Points on a hilly landscape, in no order, each with its height.
A ball rolls from a point to the lowest of its 6 nearest points, and stops where none of them is lower. Distance is the straight distance between rows; heights are no part of it.
lopun: [126 112 174 133 104 104 111 117 143]  height 2.24
pimi: [146 141 114 131 117 120  91 112 129]  height 2.44
Seta: [122 112 207 134  91 109 113 126 166]  height 3.62
diton: [147 123  66 168 114 175 161 142  91]  height 2.54
Bos: [128 121 110 116 148 112 101 127 110]  height 1.96
rok: [117 107 129 165  96 142 162 128 114]  height 2.88
ripeb: [132 135 120 169  80 148 144 116 126]  height 2.30
Zof: [130 123 100 143 136 127 122 130 104]  height 2.37
zisag: [114 108 115 167 103 152 173 133  99]  height 3.34
Zem: [115  88 158  97 136  91  97 133 114]  height 2.34
muti: [121 102 163 126 113 102 108 123 125]  height 1.18
Mamu: [ 93 131 180 151  85 133 176 136 181]  height 6.06
forob: [ 80 113 200 140 103 132 181 163 189]  height 6.72
duz: [135 115  73 156 137 162 146 142  87]  height 3.04
fize: [135 151  80  86 194 128 117 126 120]  height 1.27
Rudit: [139 143  70 110 196 146 141 133 100]  height 3.54
pive: [118 107 128 142 123 122 124 131 109]  height 2.15
Zam: [167 164  55 147 143 174 130 134 102]  height 2.53
Kidan: [103 118 208 135  94 120 148 142 182]  height 5.06
Loram: [140 131  75 144 149 150 131 131  97]  height 2.35
kinap: [113 101 130 115 140 101 102 128 110]  height 2.16
kapav: [115 120  95  78 193 113 117 130 115]  height 2.50
muz: [ 92 113 165 162  93 143 186 137 147]  height 4.78
zom: [162 149  58 161 109 177 146 135 103]  height 2.09
tig: [122 136 165 151  78 126 140 120 156]  height 4.00
dimor: [174 193  62 112 185 164 131 122 117]  height 4.13
vuf: [137 148  62 113 211 151 155 137  92]  height 4.47
mume: [120 104 117 141 137 126 129 131  96]  height 2.39
fezu: [143 145 107  88 152 109  74 113 133]  height 3.26
Nuv: [132 104  77 172 113 176 184 153  83]  height 3.44
kip: [107 109 159 155  99 125 146 128 133]  height 3.13
gisof: [115 138 192 146  76 123 139 128 189]  height 4.88
Kofo: [115 107 121  80 164 100  90 131 115]  height 2.41
zitob: [137 123 162 118 101  98  86 114 139]  height 2.40
birik: [107 120 192 147  92 121 152 131 164]  height 4.29
Kog: [145 117 175  86 109  89  57 114 138]  height 3.37
zeku: [144 149  87 123 146 129 101 123 121]  height 1.01
pagik: [139 166  77  79 216 139 145 117 111]  height 4.86
Fud: [140 134 112 110 133 109  88 117 123]  height 2.33
Mek: [150 160  65 122 184 155 138 137 101]  height 3.43
Kaluk: [155 155  84 168  78 173 145 124 119]  height 1.58
pena: [155 172  66 107 180 146 116 119 118]  height 4.21
Miko: [125 125  81 106 195 129 132 140 101]  height 2.46
Mufub: [109  93 149 141 122 111 126 130 118]  height 1.76
dem: [115  75 184  65 133  83  82 130 121]  height 2.65
nelil: [124  98 198 110 111  96 103 129 143]  height 2.07
mok: [145 149  93 157 109 140 108 116 120]  height 2.36
Bir: [119 128 132 170  84 144 170 130 127]  height 1.74
lebe: [144 141 133  88 130  97  61 109 137]  height 0.93
kad: [130 122  71 133 170 147 135 140  90]  height 3.14
Ler: [117 113 105  92 172 105 107 133 113]  height 1.88
pov: [119 120 181 145  84 119 140 121 157]  height 1.04
Vidi: [108 154 186 147  70 133 161 129 194]  height 5.55
vafum: [126  95 172  84 124  88  73 125 131]  height 2.64
numu: [144 144 101 168  79 156 141 124 120]  height 1.92
Sikas: [126 125  89 102 178 121 109 130 108]  height 0.87
pape: [166 196  75  84 209 154 157 109 116]  height 5.52
sepuz: [136 143  93  95 164 112  99 122 124]  height 2.43
sunub: [137 118 180 107 104  93  80 118 144]  height 2.92
bepi: [117  87 199 112 114 101 107 131 134]  height 1.83
Kat: [148 149  81 143 139 142 114 128 105]  height 1.95
Tesib: [117 142 156 162  73 145 169 121 155]  height 3.78
tav: [140 132  99 167  92 156 145 128 113]  height 2.04
Bisam: [136 122 141 143 103 116 112 114 130]  height 2.22
pelez: [165 199  73  87 193 145 131 104 128]  height 5.51
tere: [102 146 196 136  83 130 157 146 209]  height 5.99
Tefef: [ 99 102 161 158 100 126 173 137 132]  height 3.97
rivu: [104 105 185 151  97 117 160 134 150]  height 3.60
ledaz: [103  88 213 129 104 108 138 139 151]  height 2.38
mizi: [137 121 205 116  95 101  87 116 160]  height 3.27
gis: [152 171  65  99 208 155 161 125 111]  height 4.84
vaga: [138 141  75 124 172 138 128 131 101]  height 2.83
sisi: [126 116 134  91 144  95  86 119 127]  height 2.51
zirin: [ 90 132 200 138  88 131 161 154 208]  height 6.17
gugu: [109 101 134 156 110 129 148 126 109]  height 1.59

Call two points neighbours if one is among the 6 nearest of the other. Go from one point of each pair to the other, from neighbour to neighbour, staying as low as possible. Name the highest point that can't be avoided.
Sikas / lebe | Fud
gugu / Sikas | kinap
zeku / Sikas | Bos
gugu / muti | Mufub
Bir / Kaluk | numu

Two balls start at each pair of points below. Name the first point that both come to, or write -.
ledaz / sunub | muti
Rudit / pelez | Sikas
Zam / pena | -
dem / vafum | muti
